Points on a hilly landscape, in no order, each with its height.
A ball rolls from a point to whichever of its 2 nearest points has the largest drop for the distance, and stops where none of them is lower. Distance is the straight distance between rows; heights are no part of it.
podut: [-12 -29 -18 -31 -17   3  21  19  23   4 -16   3  -1 -10   6  -7 -21 -32
  -7 -12 -40]  h=2.07
Nen: [ 20   0  -8  31   3 -46   8  -5 -32 -22 -13   6  -4  22  13  -5 -24   3
 -21  16   3]  h=3.73
vid: [ 20  -2   6  12  10  -6 -25  -7  -4   3 -27  -1  11 -12  12  -8 -44   4
   8  -1  16]  h=5.23
morom: [ -9 -18 -11 -17 -33   0  34  23   1 -10 -12 -15  12  14  24  -8   5 -29
 -14 -28  10]  h=5.47
zole: [-17  -6   1 -26 -25  39 -16  -7   8  -2  -5   2  15  22 -14   2   2  24
  31 -30   5]  h=2.34
pon: [ 24  19  26  24  18  21  14  15  -2  -1 -15 -14  11 -29   0  48   6  -6
  11 -11  -2]  h=5.68
vitog: [-19  -9  -9  -8 -38 -42   2 -25 -24  -9   1   7  18  23 -31  19 -11  22
 -26  -8 -27]  h=1.91
Gofo: [  7  15  11  14  10  27 -12 -15  -6   6  22 -25   7  -7   7  31  18  15
  26 -16  17]  h=4.46
tinu: [ 11  16  10  21   5  26   4  19 -14 -10  15 -18  -5   4  20   1  25  -2
  12   7  43]  h=4.31
Zaviz: [-19   5  15   8  30  46  11  12  -1 -46   9  29  -9  16  -8 -19  37  17
  11  38  30]  h=3.74
ladom: [ -1 -24 -21  -6   2   1   3 -21   0  17 -48   7  22  13  13 -32   5 -11
  27 -13 -43]  h=2.43
neruf: [ -6 -37   3  -1 -27 -14 -22  24 -17   6 -15   9  16  -6 -30 -41 -32  -4
 -22  33   7]  h=2.19
zivok: [  3 -37   9 -19   9  31  14  -7  -1 -23  -4  27 -19  46  -6 -41  -3  15
  12  39 -13]  h=6.00
Bekob: [ 15  17 -16  22  15 -45  27 -10  13  26  31 -17  -1 -15  24  28  -5   4
 -25  12  24]  h=4.39
sero: [  6  12   0  -5  10  19   4 -32   7  12  25 -23   3 -18  12  49   5   8
   8 -30 -19]  h=4.61
zabag: [  4  23   1   7  12  11  18   2   3   2 -15  -5  10 -35  17  33  10 -20
   1 -32 -14]  h=5.75
pimu: [-20  -4  18 -32 -31  27 -28  -6  -2  10  24   0   4   5 -33 -16  14  13
 -18  -5   7]  h=2.98
Narot: [ 16 -13   1 -18  -8 -11  11 -31  17  20  27 -37   1  13  25  17  -3   8
 -10 -32  24]  h=3.71
fosi: [ 25 -14  42  -8  -6   9 -11  30   8   9 -24 -18   4  -7 -20  -6 -14 -14
 -12  -9  35]  h=1.97
Fetu: [ 17  29  20   8  14  -9 -16 -18   1   5  20 -10 -24  11 -16  20  31  12
  -4 -20  -5]  h=3.61
nibu: [-17  10  19 -12 -21   7 -35 -14  -5  19  48 -15   3  -6 -23  -5  50  15
 -19  -1  19]  h=3.58
Zenuv: [ -1  22 -22  22   0 -13  19  21 -18 -17   2   5  -6  -7  19   9  -3 -14
 -13  18 -15]  h=3.72
Divi: [-26 -30 -14 -12 -21 -32  16  38  10  12   3  -2   9 -29 -24  -7 -33 -20
 -11  41  13]  h=1.17
pezos: [ 32  25  10  36  44  -5  -2 -12   5  -4 -38  14  -5  -7   6  16 -31  10
  14 -11   3]  h=5.46
rabi: [ -9  15 -42   3   0 -38  12 -15   8  13  25 -11   5 -13  42   1  -5  -3
 -15  -3  23]  h=4.77
goz: [  9   0 -11   8   5  -5   1  -9   2 -13  -9  -6 -12  42  34 -28   3   2
  14 -19  34]  h=5.54
Sarut: [-19   5  -4 -24 -36  23 -35 -18  -3  16  18  -9  15  -2 -18   5   1  22
   3 -25  -6]  h=2.63
nopa: [ 13  -5  39  11 -17  28  -7  29 -20  -5 -17 -22  20  -1 -21   8  11  -6
   4  -8  36]  h=2.27
zike: [ 32   0  15  24  11  -9   7  20 -21 -20 -22   5 -12  11   1  -3 -33  -2
 -10  24  10]  h=3.33
zopo: [  1 -13 -26   6   3 -28 -10   3  10  24 -35   5  17 -18  31 -46 -16 -29
  -1  -3  -6]  h=1.99
fufat: [-19 -22   0 -18 -16  39 -11  19  12  -2 -26  11  15   8 -11 -21  -2  -3
  33 -11  -4]  h=2.16
pof: [-14  10  -8  27  -2 -78  30 -15 -24  -7  -8   2  22  -6 -11  28 -11   1
 -23  15  21]  h=4.71
Dit: [-11   4  26  -4 -23  43 -27 -12 -16   9  30 -20  14   6 -12  -6  36  23
   5  -9  40]  h=4.08
badil: [-23   6 -18   3 -24   7 -21 -31 -26   3 -14   3  37 -22   1  15 -17  11
   4 -29 -21]  h=4.73
pizim: [ -8  14  -4  22   0 -72  47 -18 -10   3  11  -7  10   3  -2  36  25  -2
 -25  -4  14]  h=5.03
kob: [  9 -15 -12   8  -7 -20 -24 -16 -18   6 -20   6  17  -6   8 -15 -40   5
  -2  14 -17]  h=5.07
Totos: [ 15  31  -3  17  33  26  27  13  14 -12   4  10 -26  10  11  27  14  11
  20   3   1]  h=4.11
Lunal: [ 29  14   4  26  28 -29  -9 -19   0  11 -38   3   8 -29  19   3 -40  -5
 -13 -22  12]  h=5.35
lilo: [  5   8   6   0   9  43  27  47   1 -15  12   6 -23 -12   2  13  -2 -15
   3  31 -13]  h=4.40
kul: [ -6  -1   4  -7 -16  -1   4  19 -21 -21  18   7 -13   7 -21   7   0  -2
 -21  28 -13]  h=4.24
kiv: [  7 -30 -28  -6   4 -35  -2 -16  -1  34 -44   0  20   4   9 -50  -1 -21
  -2   3 -39]  h=2.33
Rudig: [ -2  -9 -18 -13  -2 -22  17  29  20  11  13   3  -5 -24   5  -1 -30 -18
 -19  29  -6]  h=1.60
reres: [ 15 -18  16  -3 -17 -25  -2 -26  12  34  51 -36   7  11   7  14  29  15
 -13 -13  27]  h=3.28
doga: [ 10 -13 -14 -29  -4 -19   6 -37  20   5  20  -8 -17  29  21   1 -21  12
  -9 -23  -3]  h=3.93
Todul: [  6  19 -29  30  18 -15  26   9 -11  -9 -22  28 -12  -4  25  -5  -7 -14
  -8  13 -45]  h=3.42
Kifil: [  7  -9  15  -7  16  15  21  26  22 -28 -36  15  -6  22 -15  12  13  -6
  28 -16  -4]  h=5.88
kito: [ -6   7  -9   1 -13 -23 -22 -14 -16  10  36 -15  10 -16  -5  22  -9  17
 -14  19  14]  h=3.90
gako: [-30   6  -3 -21 -29   4 -17  18   0   8  22  -2   8 -27 -36  24  18  -7
 -11   3 -33]  h=6.47
debif: [ 17   3  27  10  -2 -14  -7 -18  18  32  57 -20 -12   2   2   9  58  11
 -11 -11   6]  h=2.47
senil: [-12 -22 -17 -32 -12 -14  24  29  36  10  15  -1 -18  -6   1 -14  -8 -28
 -18   5  -9]  h=1.89
kugu: [  1   4  14  -1   7  42 -12 -10  -3  -3  33 -17  -3  11   6   4  21  21
  19   2  42]  h=4.28
Zib: [  3   0   2  -4  25  24 -38   5  20  16 -19  26 -14 -18  -8 -37  -6  -1
  28  21 -22]  h=2.30
Marib: [ -9   2 -30   9   4  19 -11  -9 -15 -12   5   6   1   5  31 -10 -15   9
  30  14  -5]  h=5.16
ligok: [-36  10 -37   2 -19 -32 -10 -40 -19   8  39 -13  25 -16   7  29  -9  21
  -8   1   4]  h=3.43
Kek: [ 21  -1  15   4  -3  -1  -3  13  -5  15  31 -23   2 -23   2  20  -6   2
 -17  24  19]  h=3.19
pemak: [-11 -32 -11 -25 -23   9  13  -6   8   5 -37  11  18   7   1 -11 -19 -12
   7 -25 -45]  h=2.22
Sal: [-12  25 -11   8   0  19 -12 -28 -27 -17  33  -4  -9   4  -8  41   5  24
  14  -1 -32]  h=6.27
dob: [  3  28 -17  26   5  -1  13   9 -17  -9   4 -12   0  -7  33  10  14 -13
   2  -9  15]  h=4.02
Katam: [ 22  -2  40   8  -6  28 -14  17 -14  11  12 -26  14 -27 -12  22   1   0
   2   9  23]  h=2.67
bidis: [ 10  -3   7  -2 -17 -12   4  12  -5  -7  -5 -19  -7  31  12 -19  14 -10
 -12 -19  39]  h=5.62
Kizem: [-39 -38 -14  -6 -29 -35  -6  27  -2  15  -4  17  14 -16 -47 -35 -19 -10
 -12  46  -5]  h=1.70
kobi: [ 17  23   5  10  14 -15   6 -23  19  23  30 -23 -16   1  12  26  39   1
  -5 -32  -6]  h=3.20
dok: [  2  10  -6  -4  12 -17 -19 -50  17   4 -14   1 -10  22  11  -4  -4   9
  11 -52  -9]  h=4.18
zuveg: [ -3  10  -4  12   5  13   7  27  -7 -25 -13  11 -13  20  11 -18  24 -13
  17   6   6]  h=5.39
vol: [  1 -23  44  -1  11  17  -9   8  -7 -19 -12  21 -16   5 -35 -52 -11  -3
 -34  38   9]  h=2.74
Ped: [  8 -22  13  -6  15  26  27  30   5 -22  -8  25 -34  23  -3 -39  -7 -11
  -1  36  -9]  h=5.95
biza: [-24  17  -7 -12 -23  12  -9 -10 -17 -10  22  -4   1   1 -17  32  25   6
   0 -14 -40]  h=6.37
zona: [-13  10  13  -5 -13 -64 -25   6  14  16 -13   2   8  -7 -42  -7  13  -6
 -21  -8  13]  h=3.13
Vekos: [  5 -13  -1 -20  -8  -3 -11 -26  14   0 -15   5 -10  41   4 -20  -8  11
  11 -26  -8]  h=4.07
pozib: [  9  22  -9   9  13  37  34  37   8  -4  15  -7 -14 -11  31  17   9 -15
  10  10   8]  h=4.29
nom: [ -4   1  23 -24 -16 -18 -10   7   5  10  20  -1  -7 -15 -53  30  11   3
 -23   9 -30]  h=6.58
ton: [-14  -6   5 -12 -35 -41 -13  -5  -5   8  -9   0  20   3 -42  11  -3   7
 -24 -13  -8]  h=2.56
gez: [-10  -9 -17  -6 -19  -9 -41   0   6  25 -23  -1  21  -7  14 -47  -8 -10
   9 -17  10]  h=1.59
Zim: [ 16 -20  17  -7  14  21  36  36  15 -29 -28  21 -25  29  -9  -5 -10 -12
  15  12 -13]  h=5.91
Guma: [  0 -22  35 -23  -5  45  -7  34  19   2 -13  -7  -4  -9 -28 -14  -5 -14
   3  -5  22]  h=1.75
Vos: [ -1  18   4   2  30  41 -12  24  20  -6   2  10  -7 -19   4  -3  12   4
  32  15  29]  h=3.26
bov: [  1  -2 -18 -10 -10 -27  39   9  15   4   8 -18  -2   3  35   2  14 -26
 -22 -22  14]  h=5.40
popov: [ 12 -13  18  -1 -30  -2  27  19 -10  -1   0 -33  16  13   6  16  22 -16
 -16 -21  22]  h=5.55
pul: [-10 -16 -18  10 -15 -13  -3 -37 -34  -4 -20   4  35  -9  17   4 -37   8
  -9 -19  -7]  h=4.87
vek: [-14 -10  15  -8 -13  42  10  21 -25 -34   9  11 -10  21 -18  -4   9   3
   2  26  -1]  h=4.03
godul: [ -1 -43  16  -4  -2  -5 -17   9  -7   5 -12  19  -6  -1 -31 -67 -22  -3
 -33  47   1]  h=2.50
pege: [ 13  10  14   9  16  22  30  -3  18   4  -7 -21   8  -8  21  37  32 -10
  21 -46   5]  h=5.81
gan: [ -8  -5  -8   8   4  28 -10  22 -14 -17  -2  14  -6   7  16 -35  -1  -2
  17  33  12]  h=5.30
Bosev: [ 13  10 -31  19  33  -1  12  -2   0  13 -31  25  -9   0  24 -25   4 -10
  20  27 -61]  h=3.15
bule: [  3  10  17  -6   9  14  21   8  22 -14 -28  -6   0  14  -6  24  37 -10
  25 -47   0]  h=5.84
modu: [  1   8 -20   5   9 -55  49 -27  11  11  21 -14  -2   5  28  20  21  -8
 -29 -28  15]  h=5.26
melu: [ 15  -7  32   7  15  22  -8  17 -14 -17  -4  11 -15  -1 -11 -23 -23   4
  -9  40  26]  h=3.00
zibur: [ 32  29  14  36  31  -1  10  -6 -12  -2 -16  -5   1 -27   4  41 -24   3
  -8  -8  -3]  h=5.57
Teno: [ -6  -1 -30 -12  -8  -4 -10  -7   6   6  14  -7   2  -9  32  -8 -21  -3
   1   0   3]  h=5.00
zofu: [ 15  28  24  -2  27  22   6  -1  17  -5  17  10 -38  15 -13  16  29  12
   6  -2  -7]  h=3.92
Sunu: [-25  19 -34   0  -3   3 -21 -43 -13   3  14  -2  12 -19  21  15  -9  10
  12 -27 -22]  h=4.58
vuk: [-28 -13  20 -13   8  59   6  13   2 -29  10  18  -8   9 -10 -37  18   1
   3  32  20]  h=3.88
Kozud: [ -8   6  -1 -10   3  15 -21 -27  -9 -18   8  17 -15  21 -15  16  -2  29
  21   0 -34]  h=6.16
dizo: [ -6 -14  10 -23  -3  33 -27  13  18   7  -9   8  -6 -14 -13 -22 -17  -5
  15   6 -10]  h=1.98
veb: [-10  -3 -18  26 -12 -67   6  -2 -34 -15 -12  13  15  10  -6  -6 -15   3
 -20  30  -1]  h=4.20
fifi: [ 10   9  24  -2  18  45 -27  11   8   4   0  -5   8 -29 -12  20 -11  11
  29   9  24]  h=3.03
galu: [ -8 -15   9  -8   1  22 -14 -16 -16 -21  -3  27 -11  38 -17 -22   4  26
  18  23 -20]  h=6.07
zuge: [ 11  29 -10  16  30 -20  -2 -43   4   1  -2   4 -16   2   9  20 -11  10
  -3 -35 -18]  h=4.32
limu: [  6 -13   2 -13  -3  20  20  27  -8 -19   8  10 -20  -2  -8  14 -29  -8
 -10  34 -34]  h=4.44
Tavik: [ 10   1 -18   5  29   3 -29 -10   3  25 -29  16   0  -6   6 -42   6  -3
  32  23 -43]  h=2.75
takal: [-10 -12  11 -26 -13 -18 -18  11  15  10  -6  13  -9 -12 -49   1 -10  -6
 -19   2 -39]  h=6.66
bivo: [ 15  23  -6   0  16 -40  10   6  30  27  10  -3 -13 -22   5  14  -4  -7
 -25  -1   2]  h=4.01
somom: [-23  -1 -20   1 -26 -34  16 -32 -28 -11  24 -10  22   7  -5  38  -3  17
 -21  -8  -9]  h=2.71
Vipal: [-14  27 -30  14  32   7  -2 -53  -2  -1   3  12  -4 -15  28  21  -8   8
  21 -36 -25]  h=4.45
duve: [ -8  10  -8  -4   1  13 -37   7  16  12 -13  -2   1  -5  21 -39   7  -9
  24 -18  33]  h=1.12
Sulo: [  4  14  11  -9   3 -58  -3   4  32  31   6  -9  -4 -14 -23   9  23 -10
 -19  -9  13]  h=3.63
suput: [ 14  -9 -13  11  16   7  19   7   2 -22 -23  11  -7  33  29 -20  -8   1
  29   6  11]  h=5.48
Liti: [-11  -2  -3   7  36  40  -5  32  17 -31  -1  36   4  -4  -3 -13  27  17
  36  31  28]  h=3.49

Two balls start at each pair of points below. Name the first point that both come to, or write -.
Gofo, tinu: dizo
bidis, bov: -
morom, bule: -

Call two points neighbours if one is among the 2 nearest of the other. Go from one point of each pair to the other, from neighbour to neighbour, staying as low as possible. Name the highest point that can't be avoided.
debif, Guma: limu
dizo, vitog: kito
duve, Divi: ladom

Where does a ball stop that starts at each point below?
popov: Divi
nom: debif
Zim: debif
zike: Divi
pul: debif
